Points, in no order, along strands that fork, close into loops and pass close to each other.
Two points are linked if the straight distance between their rows is under 6.66. Some points are linked to none.
Q_944: [-3.22 -1.17 -3.19 -3.18 -1.41 -0.63  3.32  0.38  0.01  1.40  0.75 -1.93
  1.69  1.07  1.15  3.97 -2.24 -0.38 -0.54 -3.24 -0.70 -0.15]
Q_678: [ 2.34 -3.93 -0.06 -0.72  0.84 -0.05 -1.88 -0.54  0.34 -2.57 -1.06  0.97
 -2.63  0.94 -2.40 -0.84 -1.76  0.33  3.00 -2.59 -2.31  0.79]
Q_772: [-3.17 -1.03 -1.32 -2.45 -1.51 -1.18  1.30 -1.88 -2.82 -1.11  2.34 -0.13
  1.87 -0.53  4.13  5.79  0.58  0.29 -3.00 -0.50  3.45 -0.61]
Q_504: [-0.17 -1.79 -0.76 -1.95  0.19 -0.23  1.40  2.29 -1.72  2.06 -1.40 -0.59
 -1.87  2.12 -2.56  0.26 -2.07  1.32  1.42 -1.65 -2.87  0.34]
Q_656: [ 3.11 -3.22 -0.76  0.85 -0.17  0.75 -0.49  1.67  2.25 -2.01 -0.36  1.70
  0.80  0.98 -0.25 -1.48  1.31 -0.48 -0.13  0.11 -1.15 -0.57]
Q_46: [-2.93  0.05  3.48  1.35  0.11  1.42  2.76  1.65  0.07 -1.64  0.49 -0.13
  0.39 -0.72 -1.08 -1.46  1.60 -1.34  0.76 -0.96 -3.18 -2.87]
Q_552: [-2.11  4.43  1.65  0.03 -0.81  2.56  0.49  0.43 -0.45 -0.66 -0.24 -0.45
 -1.10 -0.42 -1.01 -0.79 -0.95 -1.02  0.52 -1.40  0.02 -0.46]
Q_209: [-2.69 -1.88  1.11  0.98  0.85  0.85 -0.05  2.05  1.91 -1.59  0.12  0.24
  2.47 -2.45  2.47 -0.93  4.62 -2.89 -2.09  3.00 -1.45 -3.15]
Q_410: [ 1.11 -1.04  0.17  1.06 -0.91 -0.25  0.43 -1.14 -2.78 -2.87  1.10  1.49
 -3.24 -0.45 -2.19 -1.70 -1.54  0.54  0.75 -3.87  1.57  0.94]
Q_525: [ 0.02  0.94  2.47  0.30  1.01  1.80 -2.18  1.49  1.58 -0.92 -0.79 -1.41
 -2.90  0.26 -2.69 -1.08 -1.46  0.65  1.19 -0.99 -3.75 -2.51]
Q_615: [-2.80 -0.53 -0.41 -0.48 -2.01 -2.82  1.42 -3.68 -2.64 -1.09  1.40 -0.89
  1.29 -2.51  3.87  5.86  0.50  2.21 -3.33 -1.29  4.83  0.69]
Q_286: [-0.79 -0.98  2.52  1.82  0.39  0.86 -1.56  1.95  1.49  0.73 -1.72  2.07
  1.19 -0.79 -1.58 -3.76  1.61  0.38 -2.03  5.60 -0.95 -3.70]
Q_804: [ 3.81 -2.48  0.16  3.18 -0.83 -2.13  0.75 -0.72 -1.56 -0.18  0.15  1.76
  2.34  2.22 -0.48 -1.83  3.09 -0.93  0.45  3.50  1.75  1.09]
Q_313: [ 4.21 -1.00 -1.06  3.84 -0.81 -2.01  0.66 -1.56  0.84 -0.95  1.14  1.59
  3.21 -0.19  1.58 -1.48  4.54 -1.32  1.24  3.25  0.51  1.31]
Q_500: [ 2.68  1.52  1.48  1.54  0.50 -0.04 -1.28 -0.72  1.09 -0.60  0.02  1.76
 -2.48 -1.39 -3.32 -2.74 -2.13  1.52  2.17 -3.75 -1.80 -0.24]
Q_386: [-2.95 -0.54  2.64  0.49  1.29  0.44  4.32  0.63 -2.12 -1.51  1.27 -0.10
  2.65 -1.12  1.19 -0.61  3.30 -3.43 -0.01 -0.14 -2.10 -2.60]
Q_323: [-1.33  2.93 -3.55 -1.10 -1.72 -0.40 -1.70 -0.42  2.46 -1.88  2.30 -2.76
 -0.03  0.17  2.79  4.48  0.88 -0.25 -2.37  0.62  2.54 -0.60]
Q_448: [ 1.70 -1.22 -1.66 -1.32  0.90 -0.69 -0.79  2.10 -1.91  1.72 -0.55 -0.86
 -3.32  1.37 -3.54 -0.13 -2.60  2.88 -0.41 -1.49 -2.17 -1.19]
Q_463: [-2.31 -2.95 -2.34 -1.89 -2.30 -0.43  3.44 -0.29 -1.63  0.16  0.97 -1.00
  0.28 -1.16  1.35  3.60 -1.86  2.06 -0.89 -4.88 -0.39  0.48]
Q_58: [ 2.32  1.69 -0.19 -0.04 -0.55  0.32 -0.64  1.24  0.34  0.02  0.52  4.51
  1.96 -0.45 -0.26 -2.35  0.07 -0.32 -1.31  2.33  1.35  0.46]
Q_462: [-1.28 -1.37  1.24  3.84  1.13  2.26 -2.55 -0.29  3.82  3.57 -4.45 -4.42
  1.14  1.92  1.03 -1.17  2.69 -2.01 -0.90  3.45 -0.16 -1.29]
Q_575: [-2.16  1.51  0.21  0.15  1.61  0.66  2.13  0.54  1.82  0.91  0.58 -2.97
  2.83  3.35  2.00  0.58  3.63 -5.20 -0.74 -0.24 -1.29 -1.26]
Q_693: [ 2.86  2.98 -2.81 -0.71 -0.75 -0.33 -2.15 -2.90  0.60 -2.24  3.23  3.55
  1.35 -1.94  2.87  1.20  0.76 -0.46 -1.24 -0.10  4.39  1.12]
Q_483: [-2.98  3.71 -0.55 -1.36  0.40  0.07  3.22  0.79 -0.49  0.59  2.14 -1.00
  2.21  1.66  2.10  2.07  2.16 -3.49 -0.99 -0.69 -0.32 -0.90]
Q_636: [ 0.85 -3.12 -3.42 -2.69 -1.00 -3.04 -0.96 -3.34  0.03 -0.78 -1.29  0.69
 -1.83 -1.51 -2.22  0.86 -4.98  2.12  0.54 -1.49  3.41  2.36]
Q_377: [-1.42  1.00 -4.02 -1.46 -1.72 -3.69  1.88 -0.59 -0.75  2.90  0.21 -4.80
 -1.63 -0.40 -0.48  3.63 -1.28  2.14 -1.65 -1.73  1.63  1.48]
Q_387: [-1.96  0.12 -2.17 -2.71 -1.40  0.05  3.65  2.18 -0.22  2.40  0.36 -1.16
  1.73  2.07  0.33  2.20 -0.92 -0.52  0.67 -1.82 -1.50  0.85]
Q_979: [-0.80 -2.58 -0.40  0.31 -1.39 -0.08  3.11  1.46 -1.21 -0.93  1.58  1.94
 -0.86 -2.28 -0.99  0.10 -0.99  2.54 -0.11 -4.89 -2.53 -0.53]
Q_509: [-1.99 -0.54  3.76  1.61  0.72  1.91  0.40  1.33  2.61 -0.68 -1.65 -1.71
  0.15 -0.04 -2.08 -2.01  0.80 -0.96  1.81 -0.55 -4.00 -2.72]
Q_369: [-0.93 -1.60  0.66 -2.57 -0.46  3.14 -2.78  1.14  1.65 -1.81 -2.36  1.21
 -0.98  3.44 -0.74 -0.86 -1.82 -2.07  0.48  1.42  1.87  1.57]
Q_931: [ 0.36  1.13  0.37  0.26  0.13 -0.46  2.19  3.11 -2.95 -0.42  2.00  1.54
  0.44 -2.31  0.21 -0.32  2.09  0.27 -1.84  0.63 -1.21 -2.03]
Q_512: [ 0.24  1.48  2.77  1.28  0.43  2.38 -1.29  0.95  1.06  0.54 -2.47  0.07
  0.62  1.96 -0.18 -2.31  0.91 -1.30 -0.46  3.59  1.07 -0.39]
Q_7: [-3.26  4.09 -2.49 -1.94 -0.43 -1.96  0.89 -1.01  0.19 -0.57  3.50 -2.70
  0.90 -0.66  2.87  4.85  1.12 -0.92 -2.45 -0.22  2.59 -1.65]
Q_866: [-3.00  1.52 -2.24 -0.51 -1.51 -4.75  3.69 -1.59 -0.49  1.91  1.06 -4.96
 -0.66 -2.41  1.13  4.05  0.50  2.42 -3.44 -2.09  3.61  1.02]
Q_228: [ 0.03 -0.64 -1.66  0.35 -1.15  1.11  0.53  0.12 -0.62 -3.91  3.49 -0.76
  0.25 -0.27  3.70  4.41  2.40 -0.84 -1.18 -2.21  0.52 -1.51]
Q_964: [-2.42  4.22  1.65 -1.35 -0.28  3.14  0.07  0.27 -0.32 -1.76  0.54  0.96
  0.65 -1.69  1.50 -0.31  0.72 -2.76 -0.48  0.97  1.49 -0.92]
Q_118: [ 1.50 -1.00  3.75  1.68  3.03  3.18 -2.72  0.17  1.80  1.95 -3.71 -4.02
 -0.53  3.87 -0.01 -0.36 -1.25 -0.80  0.67  1.85 -0.40  0.36]
Q_121: [-3.99  0.93  0.17 -2.46 -0.75  0.93  1.54 -2.87 -3.24 -1.62  2.84  0.81
  2.94 -0.73  5.26  4.94  1.03 -1.89 -0.96 -0.85  2.54  0.98]
Q_408: [ 3.09 -0.65  2.00  3.30  0.02 -0.95  0.87  0.77  0.47 -1.34  0.22  1.91
 -0.61 -1.39 -3.21 -3.14  0.34  1.40  0.98 -1.53 -2.62 -1.78]
Q_780: [-1.89  0.45  0.88  3.91 -0.05  0.29  0.02 -0.70 -0.66  3.18 -1.35 -2.70
  3.18 -0.76  0.74 -2.04  3.08 -0.93 -1.14  5.82 -0.96 -3.58]
Q_29: [ 0.30 -1.74  0.71  4.17  0.37  1.28 -2.80  0.46  4.50  0.39 -3.72 -2.77
 -0.03  0.47  0.51 -2.09  4.24 -2.00 -1.01  2.22 -0.29 -1.23]
Q_671: [ 1.61 -2.16  1.20  1.82  0.21 -1.12 -0.25 -0.05 -3.02 -1.85  0.49  1.45
  1.88  0.54  0.59 -1.41  4.04 -2.25 -0.61  5.29  1.33  0.03]
Q_762: [ 1.29 -0.55 -2.06 -0.93 -2.17  0.47  0.96  1.68  0.17  0.16  0.44  1.64
  2.37  2.93  1.47  0.71  0.33 -0.51  0.02  1.34  1.33  2.95]
Q_896: [-0.68  3.08 -0.50 -0.44  1.05 -0.99  2.34  2.08 -1.28  0.96  4.10  0.41
  3.51 -2.06  4.33  2.73  4.83 -0.27 -0.05  1.49 -2.27  0.50]
Q_956: [ 0.08 -2.54 -2.00 -1.07 -0.42 -3.55 -0.10 -2.30  1.42 -0.07  1.11  2.07
 -2.67 -4.54 -2.42 -1.13 -4.28  5.07 -1.11 -4.42  0.35 -0.70]
Q_102: [ 2.02  4.51 -0.77 -1.89  0.13 -0.43 -2.66 -1.05 -1.80 -1.98  3.02  4.20
  1.03 -2.99  2.66 -0.09  0.98 -1.08 -1.01  2.13  3.67  1.56]
Q_943: [-0.77  0.90 -1.83 -0.07 -1.69 -0.11  3.17  0.44 -2.55  1.29  2.36  1.86
  0.20 -3.64  2.38  1.44  0.28  3.18 -2.54 -3.94  0.03  0.76]
Q_315: [ 4.56  1.75 -1.14  2.82 -0.50 -1.58  0.87  0.15  0.71 -0.87  2.07  1.33
  2.55 -0.94  2.33  0.17  4.62  0.00  0.30  0.88 -0.71  1.10]
Q_164: [-3.14  0.02 -0.32 -0.88 -2.02 -1.48  0.45 -3.17  0.74 -1.40 -0.97 -0.26
 -1.86 -4.26 -2.33  0.15 -4.91  3.03  0.98 -3.21  2.61  1.83]
Q_630: [-0.55 -1.61 -0.11 -0.04 -0.22  0.97  1.74  1.58 -0.29 -2.59  1.78 -0.48
  1.49  0.88  3.04  2.37  4.13 -2.51 -1.03 -0.45 -0.56 -1.15]
Q_966: [ 0.91 -1.35  1.60  2.34 -0.86 -0.55  3.09  2.19 -0.91 -0.17  0.27  1.04
 -0.49 -1.49 -2.43 -2.39  0.63  1.56  1.07 -2.42 -3.22 -0.63]
Q_685: [-2.88 -3.18  3.87 -0.46  1.57  1.68 -1.69  2.06  1.27  2.01 -2.89  0.08
  0.29  4.68 -1.85 -1.89 -1.40 -0.80 -0.02  3.90 -0.21 -1.32]
Q_165: [-2.23 -0.57 -3.38 -1.93 -1.72 -3.10  2.13 -0.24 -1.85  2.91 -0.73 -2.69
 -2.70 -1.56 -1.61  0.46 -2.82  3.59 -1.58 -2.25  1.46  1.61]
Q_450: [-1.33  2.19 -2.63 -2.72  0.23  0.07 -3.31  0.09  0.69 -1.51  3.96  2.47
  1.67 -0.56  5.46  4.40  2.69  0.11 -2.50  3.10  2.58  0.82]
Q_673: [-1.94 -3.52  4.45  2.02  1.63  1.44 -1.65  0.70  2.16  2.34 -3.21 -0.84
  0.41  2.59 -2.53 -2.28 -1.50  0.96  1.14  3.19 -2.16 -1.89]
Q_953: [ 3.64  1.91  2.08  3.12  0.65  1.74 -1.13  0.14  0.21 -1.04 -1.00 -2.40
 -1.07  1.94 -0.77 -0.73  1.08 -1.36  0.92 -0.60  0.12 -0.18]
Q_326: [ 1.34 -2.65  3.94  0.74  5.44  2.50 -3.64  0.05  2.30  2.85 -4.00 -2.61
 -0.90  2.63 -0.63  0.14 -3.31  1.27  1.93  3.03 -2.81  0.36]
Q_689: [-1.29  0.10 -0.31 -0.25  1.57  1.30  0.90  0.97  3.15  0.72 -1.43 -4.64
  1.37  3.70  0.91  0.45  2.26 -4.73  0.87 -1.31 -2.67 -0.72]
Q_534: [ 5.62 -1.91 -1.19  0.41  0.52 -1.78  0.16  0.47  0.69  1.78 -0.71  2.18
  0.06  2.22 -2.66 -2.42 -1.13  1.09  1.30 -0.53 -1.08  0.33]
Q_177: [-1.52  1.20  2.23  2.31  1.35  2.09 -1.46  1.00  2.25  3.22 -2.61 -2.43
  1.55  2.54  1.61 -0.90  3.22 -2.37 -1.59  5.29  0.55 -1.11]
Q_270: [ 1.25 -0.71 -2.71 -1.43  0.78 -3.22 -0.48 -3.41 -1.37  3.18 -1.05  0.08
 -4.60 -1.29 -2.68 -3.18 -4.31  3.94  0.33 -3.20  0.58  2.31]
Q_95: [ 3.01 -2.15  3.75  4.09  1.03  0.11 -2.10 -2.15  1.70 -0.23 -1.73  1.47
  0.46  0.83 -2.80 -4.43 -0.49  0.15  1.48  2.15  0.21 -1.46]
Q_61: [-0.10  2.38 -3.61 -1.56 -0.83  1.24 -3.10  0.97  3.12 -0.50  0.10 -3.07
 -0.59  2.18  1.61  2.95  0.64 -0.98 -0.88  0.38  1.26  0.88]
Q_743: [-0.42 -1.76  3.41  1.51  1.15  0.05  1.87  2.13 -1.98  2.14 -1.14 -1.59
 -0.20  2.64 -3.38 -1.28 -0.30  0.65  0.69  1.05 -2.14 -2.15]
Q_451: [ 5.40 -2.35  1.81  1.63  1.55 -1.07 -0.56 -1.94  1.32  1.35 -1.25  2.41
 -0.07  1.65 -3.35 -4.08 -1.57  0.36  2.83 -0.21 -0.26 -0.21]
Q_826: [-2.20  3.92 -1.07 -2.88  2.19 -0.66  0.04  1.41 -0.65  0.57  4.53  0.02
  3.39 -0.83  5.33  4.02  4.64 -1.11 -0.24  1.80 -0.67  0.44]
Q_856: [ 0.01 -1.50 -2.78 -1.94 -2.27 -0.93 -0.75 -1.53 -0.73 -1.42 -0.12  0.72
 -0.50  0.50 -0.59  1.80 -3.00  0.53 -0.15 -1.08  4.28  2.55]
Q_25: [-2.65 -1.16  1.21  1.46  1.43 -0.70 -1.39 -1.49 -2.74 -0.19  0.47 -2.51
  3.18 -2.87  2.73 -1.74  6.00 -3.87  0.33  5.76  0.11 -1.08]
Q_883: [ 2.90 -2.61  2.78  2.02  3.36  1.30 -4.20 -1.14  4.52  2.36 -4.07 -0.23
 -0.03  1.71 -1.27 -2.96 -2.29  0.75  2.09  2.77 -2.03  0.53]
Q_414: [-1.62  1.52 -1.55 -0.72 -1.84  0.13  4.18  1.78 -1.79  2.05  1.76  0.94
  1.25 -0.81  1.25  1.37  0.26  0.58 -0.94 -2.47 -0.80  0.37]
Q_473: [-0.13 -1.78 -1.09  0.79 -1.41 -1.40  1.32 -1.85 -3.09 -1.90  2.09  1.63
 -3.06 -3.04 -0.55 -1.04 -0.98  2.61 -1.18 -4.67  1.89  0.62]
Q_624: [-2.80  1.24  0.76 -1.59 -0.78  1.94  2.07 -1.05 -1.70 -2.61  1.98  1.02
  2.85 -0.61  4.25  2.41  1.78 -3.35  0.29 -0.31  1.84  1.65]
Q_379: [ 1.03 -1.39  0.68  1.94  1.21 -1.42 -2.17 -0.17 -1.85 -0.71  0.50 -0.30
  2.05 -0.96  1.90 -1.61  5.68 -2.51 -0.76  6.67  0.92 -0.59]
Q_63: [ 2.88  0.18  1.58  4.44  0.24  1.41 -1.80  0.16  3.08 -1.25 -1.63 -2.48
  0.07  0.31  0.15 -2.03  3.18 -1.74  0.36  1.30 -0.65 -1.34]
Q_514: [-0.31 -1.24  0.06 -3.06 -0.69  1.83 -3.41  1.14  1.91 -0.22 -1.82  2.62
 -0.95  3.02 -2.17 -1.84 -4.06  0.18  0.74  2.07  1.29  0.94]
Q_732: [ 1.40 -1.34 -2.75 -1.20 -2.59 -0.45  0.49 -0.39 -1.09 -1.27  1.65  2.60
  1.31  2.63  1.81  2.22 -0.16 -0.05 -0.25 -0.03  3.21  3.35]
Q_531: [-2.71  2.76 -0.17 -1.15 -1.90  1.24  1.42 -0.37 -0.98 -0.66  0.06  0.38
 -0.52 -1.61 -0.45  0.46 -2.49  0.05  0.21 -2.11  1.59  0.76]
Q_806: [-0.23 -0.45  0.67  1.12 -1.00  0.65  3.36  0.73 -3.09 -0.80  2.06  3.76
  0.71 -4.39  1.68 -0.33  0.81  2.45 -1.11 -3.94 -1.32 -0.38]
Q_562: [-0.45  1.93 -3.34 -2.07 -0.71 -0.85  0.32  0.44 -0.69  1.24  0.02 -4.73
 -1.87  1.43 -0.72  2.99 -1.11  0.03 -0.50 -1.88  0.46  0.33]
Q_655: [ 0.14  3.08  3.20  1.59  0.29  1.26  0.70  0.66 -2.31  0.91 -0.79  1.16
  1.60 -0.19 -0.51 -2.41  1.52 -1.17  0.14  4.43  0.93 -0.05]
Q_85: [-1.33 -0.55 -2.74 -1.12 -0.68 -2.91  0.90 -2.14 -1.90  2.43 -1.28 -2.09
 -4.21 -2.09 -1.97 -2.30 -3.74  4.07 -0.78 -2.68  1.97  2.89]
Q_690: [ 2.47 -0.94 -2.99 -1.98  2.05 -2.77 -2.27 -2.83 -0.35  2.38 -1.03  1.49
 -3.82 -1.16 -3.37 -1.34 -5.07  2.94  2.03 -2.77 -0.98  0.73]
Q_987: [-1.20 -1.33  0.47 -1.26 -0.32  0.06  1.24  3.04 -3.36 -1.41  2.12  2.90
  0.27 -0.98  0.26 -0.23  0.76  0.28 -2.18  1.13 -0.12 -2.47]
Q_384: [ 0.04 -1.06 -1.49 -2.83  2.29  0.05 -2.29 -1.04 -0.37  0.12 -2.42 -0.29
 -4.06 -0.14 -1.88  1.29 -3.70  1.66  3.42 -0.55 -4.79  0.05]
Q_583: [-2.25 -1.04 -0.24 -3.25  0.86 -1.11 -2.35 -2.70  0.22 -0.06 -1.46  0.79
 -4.50 -1.93 -2.58  1.23 -5.13  2.11  3.90 -0.54 -4.82  1.43]
Q_853: [-1.16 -1.59  0.96  2.03  0.36  1.22 -1.26  1.60  1.88 -0.69 -1.36  1.11
  1.57 -1.64  0.66 -2.46  3.77 -2.05 -1.97  4.47 -0.48 -2.72]
Q_548: [ 0.38 -2.25  4.62  0.42  4.42  1.57 -2.31 -0.89  1.58  3.13 -3.73 -1.12
 -1.11  1.61 -1.49  0.02 -3.90  1.47  3.91  2.46 -5.54  1.25]
Q_54: [ 3.17 -0.04  0.80  0.43  1.47  2.14 -4.43 -0.42  5.39  0.78 -3.63  0.80
 -0.26  1.35 -1.08 -3.21 -1.58 -0.74  1.61  0.71 -1.03  0.57]
Q_213: [ 2.02  0.96  1.22  2.21 -0.08  0.13  0.90 -0.08 -3.52 -1.51  0.57 -0.09
 -3.27  0.23 -2.00 -1.90  0.43  0.17  0.28 -2.29  0.76  0.23]
Q_352: [-0.44  2.45 -2.40 -1.65 -1.76 -0.99  0.04  1.05 -2.09 -0.23  2.16  0.82
 -0.72 -0.74  0.57  2.53 -0.03  0.76 -2.37  0.56  2.63 -0.32]
Q_406: [-1.56 -2.19 -0.76 -1.96 -1.03 -0.28  1.63  3.25 -1.70 -0.04  0.57  1.71
 -0.45  1.40 -1.47  0.13 -1.64  1.27 -0.67 -0.54 -0.81 -1.79]
Q_718: [-3.06 -0.12 -0.37  0.00 -2.04 -2.19  2.40 -3.50 -2.04 -1.39  0.55 -1.56
 -0.34 -4.12  1.66  3.38 -0.89  2.22 -3.03 -2.52  4.92  0.69]
Q_234: [ 4.52 -1.17 -0.90 -0.93  2.36 -1.47 -1.65 -0.90  0.03  2.63 -1.39  1.97
 -2.63  0.85 -2.99 -1.90 -3.37  2.22  2.83 -1.96 -2.93  0.59]
Q_897: [-2.17 -1.03 -0.42  0.74 -1.93 -2.27  1.48 -3.34 -1.20 -1.27 -0.14 -1.11
 -2.35 -4.80 -0.73  0.28 -2.45  3.12 -1.69 -4.36  3.45  1.00]
Q_136: [-2.12  1.66  0.29 -1.98 -1.21  1.18 -1.11 -2.03  0.49 -0.04 -1.90 -0.10
 -2.28 -1.09 -2.51 -0.50 -5.01  0.95  3.52 -1.93 -0.37  2.95]
Q_857: [-0.32  1.99 -1.66 -1.73  0.58  0.86  0.46  1.15  1.17  0.74 -0.29 -4.70
 -0.41  3.18  0.50  2.29  0.13 -2.70  1.05 -2.22 -1.69 -0.86]
Q_338: [ 1.88  0.11 -0.11  1.25 -1.58  0.10  0.82  0.78  1.39  1.11 -0.86  3.26
  4.08 -0.49  0.96 -2.79  1.04 -0.83  0.34  4.09  0.26  0.86]
Q_620: [ 3.30  1.14  2.29  1.23  1.57  1.19 -3.23 -0.31  1.95 -1.00 -0.72  0.30
 -2.57  0.50 -3.38 -2.18 -2.16  0.74  1.67 -1.38 -1.94 -1.63]
Q_799: [ 1.95  0.52  0.29 -1.54  0.14  1.30 -2.12 -2.16 -0.11  0.60 -2.97  1.30
 -1.68  1.25 -1.96 -1.45 -4.34  0.82  4.10 -0.78 -0.78  3.89]
Q_360: [ 3.17 -0.05 -1.28 -1.14 -0.69  0.40 -1.40  0.38  2.56  0.10  0.29  4.88
  1.49  1.16 -0.44 -2.26 -1.31 -0.51 -0.19  1.02  2.08  0.22]
Q_203: [-3.29  3.69 -1.31 -3.05  1.25 -0.17  0.89  0.67 -0.49  0.09  4.20 -0.02
  2.69 -0.25  4.12  3.82  2.61 -2.14 -2.17  0.59  0.35 -1.79]
Q_300: [ 1.81 -0.92  2.11  1.21  1.50  0.11 -0.40  3.35 -1.11  0.45 -0.38 -0.44
 -1.43  2.11 -3.04 -1.41  0.26  0.88 -1.48  1.95 -1.59 -3.48]
Q_294: [-4.89  1.03  0.39 -2.12 -2.17  0.19  1.27 -2.05  0.61  0.12 -1.08 -0.48
 -1.74 -2.65 -2.21  0.19 -4.65  1.54  1.94 -3.31  0.74  1.61]
Q_374: [ 3.03  1.82 -2.28  0.64 -0.86 -0.02 -1.89 -1.79  0.82 -3.95  2.82  1.58
  0.07  0.29  3.03  1.82  2.24 -1.14 -0.77 -0.55  3.21  1.46]
Q_797: [ 0.09 -2.58  5.02  3.26  2.44  0.53 -0.04  0.64 -0.12  3.21 -2.04 -2.74
  0.35  2.03 -2.67 -1.22 -1.99  2.44  1.40  2.06 -3.09 -1.79]
Q_87: [-0.50  4.69  0.49 -1.81 -0.48  1.14 -0.82 -0.11 -2.71 -1.70  1.24  2.78
  0.33 -2.26  1.20 -0.87  0.23 -1.48 -1.08  2.58  3.11  1.42]
Q_420: [ 3.24  2.53  0.79  2.50  0.30  0.45  0.58  1.20 -2.00 -0.72  0.52 -1.43
 -1.50  0.86 -0.97 -0.77  2.37 -0.67  0.31 -1.01 -0.26 -0.14]
Q_141: [ 2.17 -1.01 -0.26 -2.43 -0.06  0.38 -2.49  0.06  2.48  0.72 -1.13  4.55
 -0.09  2.02 -2.63 -2.73 -3.95  0.74  1.32  0.66  0.84  0.25]
Q_634: [ 4.07  1.17 -2.21  1.65 -0.90  0.44 -1.17 -0.57  1.61 -3.27  1.92 -0.33
 -0.47  1.60  1.58  1.36  2.27 -1.61  0.29 -1.37  1.23  1.00]
Q_822: [-1.12 -1.36 -0.57 -0.74 -0.85 -3.23 -0.81 -4.03  2.36 -0.47 -0.37  1.02
 -2.86 -5.76 -2.52 -0.95 -4.62  4.32  0.86 -4.06  0.55  1.14]
Q_698: [-3.24 -0.08  1.67  0.23  2.31  0.46  0.18  0.24  0.79 -0.13  0.11 -1.24
  2.90 -1.68  3.01 -1.04  5.35 -5.27 -1.23  3.46 -0.37 -1.90]
Q_343: [ 1.88  3.16 -1.59  1.78  0.16 -1.71  2.20  1.92 -1.36  0.29  3.70  0.29
  1.74 -0.94  2.77  2.15  4.48  0.67 -0.51 -0.06 -1.71  1.37]
Q_546: [ 1.87  1.88  2.60  0.64  1.41  2.78 -2.47  0.18  0.16 -0.14 -1.90 -3.07
 -2.05  3.21 -0.72  0.07 -1.17 -1.23  1.25 -0.51  0.46  0.37]
Q_112: [ 4.93  0.47 -2.26  0.47 -0.50 -1.66  0.01  2.34 -0.39  2.26  0.65  1.11
  0.23  2.25 -1.44 -0.82  0.50  1.56 -0.63  0.44 -0.58  0.20]
Q_14: [-3.01  3.94 -1.85 -0.31 -1.05 -3.30  2.19 -1.76 -1.41  0.22  2.83 -4.13
 -0.89 -2.35  1.54  4.23  1.35  0.45 -2.42 -1.56  2.96  0.16]
Q_938: [ 0.02  1.28 -0.49  0.15 -2.00  0.46  2.78  1.28 -0.71  1.26 -0.15  2.23
  3.40  1.51  1.34 -0.73  0.85 -0.93  0.93  2.53  0.73  3.27]
Q_67: [ 1.52 -2.62  1.11 -0.96  2.31  0.92 -2.34 -0.08 -0.29 -0.55 -2.69 -1.00
 -2.93  2.07 -2.17  0.11 -2.36  0.29  4.29 -0.46 -4.29  0.49]
Q_809: [-1.31 -1.91  0.84  1.24 -0.18  0.18  4.68  1.01 -1.12 -1.26  1.53 -0.38
  3.34 -0.28  2.49  0.97  4.00 -2.48 -0.03 -0.97 -1.85 -1.24]
Q_807: [ 2.70  3.46 -0.32  0.58 -0.50  2.71 -3.06  0.25  3.95  0.18 -2.24 -0.31
  0.26  1.47  0.27 -1.61 -0.79 -1.29  1.05  0.28  0.75  1.75]
Q_362: [-0.71 -3.20 -2.34 -0.88 -1.59 -0.84  1.95  0.21 -0.92 -0.78  1.21 -0.17
 -0.95 -2.05 -0.23  2.13 -2.06  3.19 -0.71 -5.38 -1.69 -0.69]
Q_982: [-3.68 -2.82  2.13 -2.31  0.71  2.64 -1.05  2.47  1.83  0.21 -2.66  1.02
 -0.15  4.26 -0.83 -1.47 -0.89 -1.85 -0.32  2.58  0.58 -0.09]

A fork is a point with three links, a tip a point with one. Leave the first point through the second and follow the links. Name the first fork or tip that comes.
Q_809, Q_386: Q_979
Q_762, Q_938: Q_300
Q_982, Q_369: Q_636
Q_620, Q_525: Q_228
Q_534, Q_234: Q_377
Q_655, Q_512: Q_953

A piece is all that can be reached along the links. How many separate loops has the piece of each point below (a circle has one, a figure eight two, a Y none), and how many tips (points with one link)?
Q_883: loops 0, tips 7
Q_944: loops 1, tips 1
Q_797: loops 0, tips 2
Q_504: loops 0, tips 2
Q_67: loops 0, tips 2
Q_209: loops 1, tips 4

How many points has the smallest loop of links through each point below? Write - if it is on no loop.
Q_203: 10
Q_463: 8
Q_177: -
Q_809: -
